A landscape with many peaks, sampled at points; each row gives a point and its height.
From any point a climber takes the steepest step (rise divided by distance) to one of its 2 nearest points. It stops when none of these is higher. Distance is the straight distance between rows; heights are no part of it.
rolof (h 13.2): [146 135  93 129 118 125 102 174  98 127 104 161 122 182 178 122 127 145
 100  60 125 124  78 229 134]
Lare (h 30.7): [126 119 120  81 156  93 132 114 151 151 134  76 116 111 112 114 140 120
 128 108 139  93 152 137  34]
peri (h 23.5): [ 86  95 127  92 111  76 135 104 107 162 202 146  88 119 124 132 129 173
 122 130 128 119 145 152  86]
pez (h 16.1): [120  97 113 129 101 189 145 108 110  76 121 144 139  55 130 151 121  83
 121 132 173 145  94 102 175]
bel (h 29.4): [161 139 102 110 153 149 103 120 146 112  97 120 181 103 121 139 123  97
 105 166 152  74 154 133  93]
Bizo (h 15.3): [150 156 125 140 121  92 152 134 120 152  97 159 138 184 125 117 140 166
 140  93 133 115 114 157 116]
bilig (h 29.7): [107 102 134 104 119 114 112 123 129 123 204 130 102 104 154 156 105 137
  89 166 132 105 171 129  88]
miri (h 54.1): [132 138 135 152 154  66  85 151 118 137 158 101 111 181 170  98  92 112
 120  82  64 153 168 166 123]
Dilom (h 28.2): [ 95  71 104 105  99 113 138 100 107 155 176 174 125 109 104 168 135 165
 118 157 131 118 143 112 142]
Sepe (h 45.0): [ 79 113 140 127 119 137 151 111 102 118 155  86  85  73  81 114 134 108
 157  70 194 168  61 112 130]
nipe (h 28.9): [134 152 131 132 149 101 109 141 133 167 124 112 122 171 127  80 114 115
 160 110  80 181 157 146 136]
burid (h 7.6): [149 120 111 105 130 121 135 112 121 149  91 183 163 117  90 122 135 139
 158 156 122 128 142 134 163]
zotar (h 29.1): [ 98 111 130  95 113 100 111  99 119 106 230 102  88  93 139 130 143 103
 111  89 183 136 133 119 118]
Pilel (h 36.3): [154 125 108 122 107 148 156 117 101 110  75 185 158 120 114 141 140 113
 150 104 163 130  74 133 172]
Nozo (h 19.4): [119 110 118  72  99 112 123  93 114  87 152 157 131  69 136  99 163 105
 144 137 187 142 114 166 125]
fud (h 39.1): [151 192 148 178 139 155 125 159 148 111 108 140 118 167 178 113 126 109
 131 142 103 123 132 103 143]
Sapi (h 44.9): [ 47  68 114  79  76 114 110  75 102 128 213 176 112  91 149 149 127 159
 132 166 100 142 138 152 155]
fupu (h 26.9): [146 124 111 121 167 118 151 149 140 179  44 100 171 191 114 135 136 180
 116  82  81  90 139 144 104]
denaf (h 47.5): [143 131 122 114 178 125 116 142 140 178 120  75 122 147 114 119 110  95
 136  95  86 130 174  94 115]
Vosik (h 32.0): [ 71  63  99  67 133 144  91 103 160 156 175  97 104  64 134 134 119 124
 149 175  67 117 195 136 117]
nago (h 13.8): [127 182 117 177 127  76 128 132 162 132 119 165 215 178 122 116 166 124
 141 136 112 105 154 116 137]
Detaz (h 23.7): [151 148 132 134 117 154 108 116 119 107 112 192 181 120 142 137 126 121
 140 231 129 120 165 113 184]
mar (h 2.8): [126  98 141 119  95 158 123 125 107  87 143 185  96 104 163 150 123 145
 101 167 134 127 107 131 171]
keza (h 39.7): [145 111 134 126 130 107 152 116 118 197 126 149 125 173 100 139 108 177
 121 123  95 132 153 111 154]
molu (h 37.0): [114 113 141  98 117 118 113 111 125  97 204 117  82  89 159 126 127 106
 107 148 155 136 141 127 105]
sotom (h 41.7): [175 190 145 181 122 181 157 138 152 118  62 132 166 148 137 129 122 162
 149 176 126  84 134 114 119]
semu (h 12.2): [ 78  99 139 139 107 204 150 121 138 121 120  98  98  34  87 146 104 127
 131 161 140 136  91 105 132]
pafab (h 42.9): [164 150 109 122 128 144 135 134 133 112  87 148 126 120 130 105 138 105
 149 128 143 127 120 140 112]
matis (h 36.4): [122 117 136 125  95  86 125 135  65 112 141 214 158 185 164 140 133 132
 135 108 140 168 122 135 217]
pazet (h 53.4): [ 86  96 145  83 103 144 127  94 142 151 182 129  83  69 128 115 132 150
 155 204 131 137 146 119 107]
Pota (h 38.4): [149 185 161 137 166 100 138 125 153 147 137  81 199 162 120 136 129 111
 132 162 169 103 171  80  66]
Vofem (h 29.8): [103 148 136 133 156  90  95 124 138 165 148 104 141 155 133  71  98  91
 160 135  44 195 185 122 149]
Vebal (h 60.7): [150 139 152 129 129 123 164 117 125 124 135 115 115 133  99 134 139 127
 137 104 193 134 103 105 102]
Lufik (h 7.1): [148 100 103 114 122 143 124 130 131 157  83 177 135 118 111 133 123 154
 134 156  73 111 136 151 171]
kub (h 61.3): [141 191 108 168 126 113  91 156 127  59 139 158 171 153 162 132 167  74
 127  96 148 108 137 118 161]
mozof (h 36.9): [103 184 135 158 112 102 104 135 177  92 153 133 176 132 132  61 161  56
 182 141 106 189 152 102 162]
Gubi (h 35.8): [109 130 177 147 114 167 171 138 150 120 110  79  81  78 134 148 108 168
 111 166 158  95  85 122  52]
lir (h 26.3): [144 162 106 147 148 150  97 126 146 113 102 158 180 121 129 110 147  85
 137 184 115 106 168 110 149]
Ludi (h 29.6): [ 97  62 127 130 134 172 108 156 103 124 137 116  64 127 141 148 103 153
  72 107  89 150  85 137 186]
kuvof (h 48.8): [127 106 111 129 122 138 136 122 110 118 121 136 132 122  95 155 133 103
 120  65 167 144  82 105 174]
koze (h 25.9): [137 104 115  79 149  97 144 126 152 189  94  93 144 130 105 143 127 157
 127 131  85  81 168 125  63]
derip (h 9.3): [117 112 112 146 109 172 169 113 133 112  82 122 142  84  80 166 122 173
 113 141 171  97  75 122 123]
Magir (h 11.9): [ 92  61  99 107 114 108 112 118 132 143 136 157 150 111 107 181 131 174
  83 156 104  57 153 136 104]
patas (h 37.6): [128 151 121 136 159  76 132 122 139 168 120 118 180 169  90 118 154 119
 148 100 124 128 172  91 133]
Zuvu (h 18.2): [140 105 133 116 111 111 139 126 106 128 141 163  88 139 138 116 126 144
 114 106 146 132  89 159 126]
rad (h 10.4): [ 81  64 111 112 127 112 135 123 139 164 124 107 142 120  89 186 131 203
  88 137 109  57 133 111  96]
zomiv (h 21.3): [150 137 127 106 109 135  98 121 145 109 122 166 103  97 161 127 123 133
 128 211  92 106 158 161 115]
pabe (h 22.8): [104  87 127 153 102 149 153 140  90 125 100 136 110 133 107 149 117 178
  93  73 154 134  36 147 154]
fose (h 44.0): [140 139 139 156 132  94 133 135 100 154 135 161 141 194 133 124 122 150
 121 107 117 153 127 118 181]
Lil (h 42.4): [139 153 123 133 138 123  96 148 111  91 146 134 112 153 167 107 121  69
 126  85 117 161 131 117 180]
Nudim (h 9.2): [145 111 121 126 144 166 119 134 133 133 108 149 123 122 125 146 114 114
 122 153  83 144 149  85 185]
Midod (h 34.7): [148 141  82 118 157 104  81 129 144 106 117 129 141 126 142 117 122  78
 118 114  99 107 183 140 117]
Tepot (h 47.3): [116 137 137 120 104  88 122 112  87 143 116 190 172 161 141 102 141 114
 174 119 106 201 134 135 221]
Sepu (h 34.8): [ 91 167 142 165 117  83 115 152 163 127 156 138 151 170 144  65 156  92
 172 134  70 205 139 119 174]
Nem (h 15.2): [121 123 137 133 102 122 142 132 114  90 135 146  83 113 150 132 132 146
  94 127 178  95  75 151  94]
nodeb (h 10.8): [147 166 141 190 150 157 122 136 153 140 120 137 183 154 132 140 116 109
 115 176 108 118 170  46 176]
kudif (h 50.0): [156 150  95 139 129 130  87 146 113  60 128 154 137 142 175 136 132  75
  99  83 133 113 125 131 172]
Nutu (h 48.0): [113 138 120 154 158  37  78 125 115 111 160 106 153 167 165  99  96  98
 137  74  49 141 179 200 108]
pali (h 27.6): [165 143 101 129 155 162  97 140 163 119  68 129 171 116 132 130 123 107
 123 171  90  82 174 121 118]
zimed (h 19.5): [126  91  92 108 125 160 103 105 118  74 134 138 149  60 112 148 140  86
  98 131 175 107 111 116 161]
rel (h 23.9): [119  79  98  99 121 176  84 113 130  97 137 129  99  67 140 125 117 112
 108 153  85 132 148 136 172]
dozar (h 46.0): [116 122 164 119 116 125 147 134 119 105 192 107  43 108 158 141 123 128
 100 125 174 132 106 111  87]
Kepon (h 40.7): [149 137 138 131 157 124 116 139 144 140 147 110 121 135 155 140 112 104
 103 146 106 112 175  87 106]
Sok (h 21.8): [127 114 131  97 103 119 147 104 112 122 151 173 135  94 112 129 147 127
 131 157 191 129 118 126 110]
zesub (h 23.1): [ 83 112 151 132 117 147 169 126 142 145  56  84  99  89  76 119 136 197
 137 123 126  91  69 163  75]
pilak (h 23.6): [119 101 132 115 122 111 129 109 111 135 191 136 100 123 115 144 137 126
 112 103 166 148 127 108 132]
tibi (h 15.9): [116 100 147  91 110 120 142 112 108 158 169 143  75 126 126 107 123 160
 150 145 104 185 127 153 134]
tuzo (h 9.9): [161 157 116 145 118 154 132 150 118  60 121 131 104 128 147 147 140  81
 124  72 190 124  74 141 133]
des (h 28.0): [100  69  84  76 142 166  80 108 146 129 156 103 123  67 124 128 120  99
 120 156  83 118 183 113 147]
Vori (h 45.6): [122 133 140 106 106 102 107 114  91 139 131 157 130 165 165  85 127 105
 171 141  89 221 137 168 208]
loz (h 8.2): [176 199 116 166 152 169 129 145 143  74 105 103 189 153 132 156 142 103
 134 123 194  96 111 108 101]
vis (h 46.1): [134 163 153 152 164  80 122 159 126 169 153  87 134 200 118  89 137  98
 150  57 117 181 144 125 134]
tuko (h 49.4): [148 170 124 174 126 136 125 149 125  98 113 159 157 166 141 124 145 112
 134 103 132 143 116  94 190]
mano (h 33.0): [100 152 113 155 122  78  82 133 155 113 145 125 174 161 151  60 135  78
 173 128  35 209 153 152 180]
dez (h 30.4): [140 111  69 114 147 112  85 119 130  91 137 119 163 109 128 151 127  80
  76 105 133  80 176 132 120]
pogu (h 40.4): [142 201 123 156 144  98 118 142 164 114 115 112 177 142 118  84 165  79
 172 122 140 129 154 113 115]
Kevo (h 66.3): [ 65  77 134  87  81 156 115  84 118 136 197 166 101  64 134 139 140 163
 151 196 125 153 134 126 147]
mipug (h 25.1): [118  81 123  82 142 130 142 145 159 180  69  83 121  97  99 134 134 174
 127 142  76  68 138 152  66]
vop (h 4.5): [128  83 127 134 101 168 129 143 121 112 134 166  87 117 138 176 113 168
  84 163  93 116 117 112 180]
bovo (h 40.5): [151 192 129 144 130 146 115 151 133 107  97 147 116 146 155  80 144  95
 169 115 123 137 115 154 131]
mab (h 44.1): [130 147 152 120 118  82 123 132  90 152 154 163 106 177 157  97 116 138
 148 126  97 209 136 165 163]
der (h 38.9): [144 119  94 132 105 150 164 127 112 102  72 156 144 117 109 139 148 144
 135  84 181 112  45 160 130]
Gupap (h 20.4): [ 96 122 124 131 103 156 158 105 123  88 101 107 129  42  85 121 143 117
 139 127 193 118  67 140  85]
pedi (h 9.0): [170 172 133 145 160 158 113 140 140  89 128  99 168 146 142 163 114  77
 100 157 187  91 135 101  94]
Faz (h 46.2): [126 174 132 193 109 147 115 173 136 115 110 174 156 192 170  99 143 130
 146 107  92 149 103 117 199]
mun (h 38.0): [147 172 109 125 134 117  90 131 142  86 111 142 131 123 165  82 141  83
 144 130 104 135 155 154 137]
Nefug (h 33.3): [ 91  65 109  88  91 110 121  85  93 135 186 202 131 118 139 167 126 160
 131 161  98 144 157 126 180]
bipig (h 41.1): [138 128 181 117 138 114 170 127 131 208 130 102  79 156 119  96 108 162
 164 134 109 165 144 118  96]
puni (h 25.0): [131 152 112 144 116 131  85 128 136  86 115 182 186 120 153 125 134  89
 133 186  95 141 174 112 182]
lefar (h 38.2): [156 144 137 137 150 130 153 150 132 127 101  89  92 160 124 135 118 132
 108  71 152 122  81 135  91]
mufi (h 39.6): [144 141 176 118 132 112 153 147 145 200 107 124  86 161 137 103  98 178
 158 173  60 143 170 129 110]
nubib (h 41.8): [139 142 133 141 134  71 131 118 110 166 153 159 142 177 113 141 117 143
 121 119 116 126 181  97 143]
zovil (h 45.9): [170 163 115 135 119 182 144 134 146  89  69 150 130  96 134 129 124 123
 140 146 152  91  95 153  96]
duzit (h 11.6): [127 155 140 198 124 115 129 138 162 147 126 159 183 170 140 121 131 141
 122 181  79 134 162  70 186]
kevu (h 49.5): [143 179 141 186 152  92 130 178 123 132 147 109 147 230 127 146 148 117
 119  43 143 136 124 109 148]
bof (h 25.7): [108  78 130 162 123 167 136 156 108 113 119 125  86 138 122 161 101 162
  66  93 119 118  57 128 157]
gemu (h 47.6): [154 157 148 163 161 109 137 163 111 171 121 102 130 219 108 120 134 130
 133  49 139 167 112 125 149]
veku (h 43.3): [185 169 139 153 119 189 164 147 157 113  51 130 123 126 150 136 109 155
 150 155 124  84 109 144  86]
fel (h 21.6): [134  97 125 120 130 117 121 114 106 150 157 144 111 138 115 137 123 127
 127 124 121 166 146 105 168]
nozi (h 34.4): [141  94  92 128 113 165 154 117 114 131  71 155 157 112  78 147 123 148
 131 103 133 128  79 135 172]
munug (h 34.5): [101  69  92 118 131 157 142 118 123 152  74 119 155 103  57 139 139 169
 115 102 120 109  80 149 145]
dabik (h 14.7): [134 120 126 126 119  95 123 163  85 131 127 151 101 164 161 113 131 162
 108  81 153 137  65 229 110]
veb (h 48.7): [121 156 146 140  93  84 135 147  85 125 116 192 169 183 155  93 160 123
 182  99 130 190 110 171 201]
tem (h 15.8): [ 80  98 120  93  89 132 106  94 119  73 157 128 102  34 132  98 155 109
 135 142 172 125  99 159 135]
paf (h 44.5): [149 130 193 113 134 145 167 123 140 189 161 104 109 121 135 150 105 157
 141 185 136 128 171  73  94]
Tupo (h 8.3): [162 149 109 142 126 170 128 146 113  66 115 129 149 121 130 170 138  66
 115  67 183 126  94  98 167]
Telo (h 37.5): [ 86  71  98 131 130 168 111 138  99 129  90 114 125  96  87 132 130 151
 106  91 121 125  61 165 168]
neti (h 7.7): [168 165 129 154 154 173 165 130 147 139  71  87 130 162 111 134 120 124
 139  85 128 125 119  98 130]
nima (h 8.8): [ 34  83 149 123 125 160 103 131 126 141 156  81  61  67 127 143 121 163
 110 142 108  92 130 110 111]
zod (h 54.7): [146 135 173 124 131 117 164 118 129 124 180 105  92 134 132 143 127 123
 117 129 209 128 114  99  68]
kariz (h 14.6): [132 177 117 166 125  75 129 141 136 135 101 182 170 190 138  99 148 150
 146 113  93 109 137 160 132]
Peled (h 18.1): [125 123 133 124 103 172 144 102 122  82 141 119 142  47 104 134 123  97
 139 160 208 140  86 123 113]
gumas (h 7.0): [ 75  80 126 113 129 131 124 129 123 152 155 109  81  95 107 132 127 161
 115 130 132 117 112 120 120]
lar (h 15.1): [128 122 143  93 107 131 137 104 115 121 146 148  84 100 141 100 133 122
 150 154 142 170 117 136 134]
gop (h 45.5): [145 157 155 116 172 138 141 131 155 172 113  69 122 114 124 103 114  87
 147 147  95 132 183  71  94]
Guvur (h 16.2): [158 155 137 137 115  86 141 128 123 132 123 172 121 162 148 125 138 158
 118 143 136  99 136 141  99]
nelep (h 48.1): [145  94 114 146 147 128 127 151  89 157 118  96 147 176 102 147 136 136
 108  30 163 159  65 162 160]
vuli (h 45.1): [141 116 111 127 136 101 151 150 106 129 109 103 132 168  96 140 152 138
 117  24 190 134  60 164 113]
Zal (h 6.1): [123  74 111 109 107 147 107 151 122 136 104 158  99 110 130 147 112 166
  99 150  65 114 121 162 174]
peg (h 42.3): [ 79  70 112 127 117 153 120 131  86 118 129 122 118 101 107 131 129 118
 111  75 157 153  61 136 191]
Bez (h 31.5): [ 80 119 156 161 117 178 136 128 134  91 132  68 106  62 118 160 112 143
  98 164 175  94  81 106  84]
Limom (h 22.9): [155 133 126 116 108 161 121 119 139 110  91 180 135 106 139 118 130 137
 149 211  94 132 159 138 164]
Vuno (h 40.6): [170 184 147 166 141 149 154 118 151 128  78 132 220 166 125 135 139 171
 140 194 158  70 150 114 110]
bobe (h 10.5): [136 125 146 147 111 143 181 112 133 104 105 113 126 125 103 174 130 178
 107 132 188  94  85 109  82]
Vol (h 10.3): [159 162 143 143 140 154 132 141 128  84 142 125 122 132 152 163 117 112
  87 152 190  85 107 116  87]
Ril (h 10.6): [ 75  87 142 124 128 183 128 136 145 125 112  78  74  48 109 139 111 148
 128 156 102 104 110 120 101]
Rin (h 34.6): [154 183 117 116 153  96  93 122 150 102 136 110 181 119 126 120 148  65
 139 134 179  89 156 147  75]
detek (h 33.5): [128  91 147 124 126 152 120 141 114 134 150 137  63 142 161 138  96 149
  98 132  88 165 117 130 169]
topak (h 39.5): [160 174 148 156 149 112 153 122 150 157 104 111 192 171 115 133 140 147
 137 159 146 100 160  86 105]
fem (h 35.6): [154 135 122 139 142 167 163 124 154 106  94  73 112 117 111 144 113 117
 114  93 164 119  89 115  73]
lozu (h 54.9): [124 106 123 137 112 149 169 107 123 119 122 104 120 109  80 155 131 130
 131  85 191 144  71 105 124]
neb (h 23.4): [ 77  79 128 105 121  88 120 110 128 149 214 125  85 118 157 161  94 165
 108 129  96 103 177 141  82]
fuv (h 27.5): [163 130 103 119 150 146 149 130 139 160  55 123 144 157  95 119 136 156
 142 101 102 102 120 163 115]
Goz (h 5.5): [ 75  94 133 136 117 131 142 104 119 116 146 113 112 102  95 159 138 160
  98 120 166  93  93  96 105]
tak (h 22.0): [ 93 121 129 121 112 138 175 116 134 111  77 106 113  71  67 106 150 162
 152 120 172 111  63 163  73]
nimub (h 42.0): [158 154 110 142 108 148 164 118 121  89  82 152 148 141 125 148 143 156
 127 111 188  85  76 151  96]
bega (h 38.3): [158 119 180 111 123 134 159 143 152 205 104 120 118 128 122 138 109 192
 157 191  69 115 180 104 116]
vonan (h 28.7): [118 104 138 123 125 174 137 128 140 108 119  94 138  56 105 156 109 124
 117 191 179  87 106 126  75]
sapep (h 22.7): [110  98 105  70 133 109  92  90 131 135 184  91  84  98 136  83 123  98
 154 110  95 172 163 162 128]
dad (h 16.3): [132 125 153 136 116 107 151 149 109 134 143 133  65 155 143 102 127 161
 120  94 167 141  67 182  86]
noge (h 8.1): [138 105 118  93 121 153 127 103 124 148 110 170 133 110 104 107 129 127
 178 167  98 175 144 122 189]
Rugid (h 7.5): [174 187 122 173 141 169 146 147 140  90  77 117 154 152 130 137 131 105
 141  96 154 130 114  95 131]
gem (h 15.0): [102  68  88  95 131 119  80 115 133 132 170 157 155  81 127 179 116 137
  96 181  96  69 188 140 119]
fani (h 20.5): [100  76 136 126 100 129 146 130  92 145 145 152  93 125 110 130 133 172
 116 101 145 147  65 157 158]
Noze (h 31.4): [152 118 122  96 158 176 124 119 153 119  99  84 173  77 101 142 112 101
 124 188 162  86 130 126  78]
bebar (h 38.8): [135 173 129 131 131  94 114 115 147 126 131 139 164 123 124  78 154  80
 175 145 124 168 163 120 142]
vul (h 41.0): [176 157 159 154 126 191 157 145 148 106  98 125 119 116 151 157  96 155
 119 194 150  84 108 133  93]
zos (h 38.7): [123 155 146 145  93  77 120 135  91 101 168 199 160 185 166 146 158 104
 131 105 152 157 135 100 202]
non (h 47.2): [144 136 129 134 104  93 130 145  71 149 107 200 162 189 150 111 143 153
 148  89 147 163  90 185 183]
zeduz (h 12.8): [110 166 125 191 124  81 112 140 177 119 152 160 213 161 139 107 146 109
 134 159  99 141 160  95 164]
vozuf (h 8.0): [164 124 121 140 148 165 173 122 153 164  71  96 147 147  92 159 111 155
 114 120 123 110 123  91 122]
felu (h 43.6): [145 171 162 140 172 145 117 153 160 137 138  71 103 128 169 121 105  74
 124 154  89 135 189  71 103]
tiduv (h 37.9): [129 104 136  99 158 147 124 125 147 157 137  77 120 103 139 146 107 113
 105 154 114 109 163  89  81]
fer (h 26.5): [134  94 118  89 170 116 147 146 136 190  68  69 141 156 103 136 129 172
 110  86  79  95 127 132  77]
Zus (h 8.5): [140 113 113 116 137 149 104 104 114 133 115 154 138 131 125 113 120  95
 155 139  84 182 164  99 220]
mot (h 24.8): [130 101  82 101 134 130  85 102 126  96 173 127 144  83 136 148 133  71
  90 111 148 109 152 107 150]
lili (h 19.9): [120 102 106  99 153 104 100 106 120 148 164 137 116 126 130 139 110 122
 118 122  83 140 184 122 138]
Sipen (h 45.8): [145 157 132 163 142  91 111 155 106 120 161 137 128 202 151 149 125 116
  90  66 130 132 144  93 164]
norul (h 9.4): [121  94 110 106 146 121 151 117 141 141 100 100 167 133 103 177 136 180
  74 122 149  60 131 108  80]
Kosub (h 38.5): [146 172 113 146 159  96 131 132 162 144  83 108 200 174 106 119 154 126
 139 115 122  98 164  96 103]
kugo (h 43.1): [112 132 125 163 138  34  82 114  98 121 162 134 179 179 158  92 112 112
 165  90  47 186 159 212 148]
zaz (h 12.0): [ 66 110 119 128 107 178 119 104 107  82 132 104 102  24 109 110 132 102
 138 136 167 133  82 128 141]
bugo (h 39.0): [178 174 100 174 116 190 159 131 140  78  70 141 171 145 133 168 117 152
 132 107 170  82  85 133 100]
zuk (h 19.8): [120 117 136  71 110 109  81  90 109 131 184  89  71 131 160  76 103 106
 155 115  79 208 140 188 133]
zasi (h 36.2): [133 145 124 116 149  81 118 120 114 155 156 119 144 159  84 116 144  92
 156  80 143 169 160 102 150]
Dubuv (h 49.7): [108 106 142 156 126 150 166 132 117 113 134  65  89 111  86 142 120 111
 116  56 180 172  57 117 126]
puzad (h 42.1): [135 178 143 160 116  84 114 150 114  95 167 163 135 175 171 134 142 100
 109 112 129 141 144 107 163]
kek (h 45.7): [140 142 131 159 138 113 118 166  88 169 110 161 149 203 137 107 132 144
 133  86 120 180 108 171 187]
pizef (h 38.1): [145 102 148 112 122  99 158 119 131 224 116 149 131 148 100 137 118 204
 160 167  72 118 175 125 137]
Lak (h 39.3): [142 169 150 153 134 126 110 153 125 111 136 137  81 164 178 104 120 106
 129 123  99 170 138 114 156]
pav (h 10.0): [165 142 135 158 149 185 108 142 141 115 125 132 134 131 148 167 108 100
 100 172 111 123 157  65 175]
zubi (h 24.1): [109 100 143 106 123 158 152 150 161 155  55  78  91  83 105 127 126 187
 138 158  91  82  97 151  66]
Buto (h 12.3): [133 135 142 138 117 128 157 136 132  86 138 102 104 130 145 163 128 147
  80 130 199  76  81 122  57]
lutef (h 37.1): [140 175 137 121 162  73 119 116 143 132 153  93 186 148 122 132 142  84
 124 133 169  95 184 119  63]
fomu (h 41.9): [117 154 143 150 116  62  99 137  93 132 155 140 134 190 180  86 121 124
 149 102  80 198 136 211 144]
pepon (h 47.7): [114 106 172 103 117 133 153 113 153 163 179 125  89 102 132 135 121 162
 140 202 141 126 153 103  75]
Zalen (h 53.3): [146 181 123 188 144 137 109 156 131  86 131 153 183 172 149 153 140  92
 105 120 147 111 134  71 168]
muzem (h 14.0): [120 100 118 148 102 212 149 119 135  90  85 127 120  48 109 157 102 114
 122 159 136 133  79 113 167]
Mag (h 24.5): [ 82  86 138 105  88 116 138 102 107 126 165 169 111  92 111 137 152 164
 121 159 163 114 110 134 126]
zar (h 33.2): [166 151 127 124 156 175 154 126 145 107  87  86 155 111 114 147 126 115
 130 146 173  96 119 124  69]
Bidag (h 29.9): [ 91  97  86  77 140 130 111  87 141 151 151 101 133  66  85 106 149 111
 144 118 147 102 144 129  97]
zuva (h 44.7): [128 185 151 159 159  82 123 161 164 153 129  79 134 182 114  87 144  81
 160  94 105 172 166  90 122]
sado (h 28.1): [153 143 126 123 156 130 129 152 130 167  75 126 127 162 115  84 127 136
 155 114  89 142 143 153 138]
Kepal (h 49.6): [128 116 127 129 182  94 102 157 127 179 134  73 118 173 149 108  95 107
 115  84  51 146 172 132 116]
Saru (h 31.2): [106 149 106 143 137  92  91 119 154 135 129 138 171 141 129  82 121  91
 166 152  34 165 191 131 167]
suge (h 41.5): [131 129 120 147 127 133 165 138 119 107 116  84 106 145 108 148 130 143
 103  43 190 115  50 133 100]
Gutug (h 36.8): [140 143 163 137 122 148 105 148 110 114 139 142  66 169 192 122  99 129
 110 140  77 180 124 149 178]
Naduk (h 8.6): [131  96 106 126 141 141 148 128 134 142  85 101 135 148  95 157 126 158
  93  96 123  91 110 113 121]
zis (h 35.3): [105  86 118  77 150 136 116 127 150 177 150  89 114  72 128 128 114 124
 137 169  87 111 180 123  73]
dok (h 42.2): [130 179 135 185 117 118 118 161 135 114 124 175 138 183 181 111 125 134
 115 134  78 119 140 116 170]
peke (h 28.6): [132 123 134  96 136  84 129 128 126 165 135 116 105 142 123 115 130 141
 124 103 117 117 141 150  72]
Guz (h 17.5): [ 97 111 158  85  96 109 110  96  99 137 191 127  58 142 172  97 109 137
 150 143  88 213 132 170 142]
Sobif (h 18.0): [120  74 101 105 129 135 104 113 133 159 151 145 130 113 118 163 111 152
 110 159  77 105 183 112 142]
togus (h 17.3): [153 160 139 118 119  83 125 122 129 119 146 176 121 127 156 116 132 130
 135 186 141 116 163 154  86]
sepek (h 32.8): [123 104  98  65 144 113 116 105 153 157 142 103 140  79 106 110 137 111
 135 139 124  97 184 141  56]
kiner (h 16.5): [122 115 137 114 110 169 151 107 130 110 143 129  96  74 111 120 129 110
 143 148 167 159 100 109 137]
Tovos (h 3.6): [ 82  90 104 121 126 141 121  96 117  94 155 108 142  71  79 154 150 118
 106 111 198 108  90  95 119]
rebas (h 26.2): [ 83  93  93  66 142 103 102  93 137 153 186  87 107  71 108  84 132  94
 150  90 128 133 155 158  97]
Rinur (h 12.1): [125 143 129 127 107 128 137 148 124  81 137 122  76 107 149 120 135 105
 120  80 184 126  61 159 107]
sogu (h 26.6): [119 116 144  99 120  80 154 118 118 149 170 126  75 117 122 106 138 156
 134 117 153 131 116 153  62]
pifi (h 42.6): [151 149 190 126 135 126 183 115 134 171 145 102  83 132 126 117 124 149
 145 145 141 153 143  77  74]
nebi (h 38.6): [158 142 169 139 118 171 165 144 148 119  95 106  72  99 146 140 111 162
 133 184 141 106 100 153  66]
loko (h 42.5): [138 202 137 179 156 104 120 167 169 116 123  84 156 175 131  95 160  79
 145  82 128 126 153  95  98]
porib (h 19.1): [140 140 138 103 100 115 113 115 120  86 149 162  93  99 175 105 137 125
 121 190 135 120 133 179  95]

For each start below, name the point where the climber stops.
lar | kevu
Goz | zovil
neti | molu
dabik | kub
sado | kevu

Call two points neighbours if one is among the 2 nearest of the other. Go from one point of each pair to the other, from neighbour to neighbour, staying as high as possible. Name the lowest point that can't be avoided.
topak / nimub | bugo
veb / Kevo | pizef
topak / kevu | zasi
miri / veb | fomu
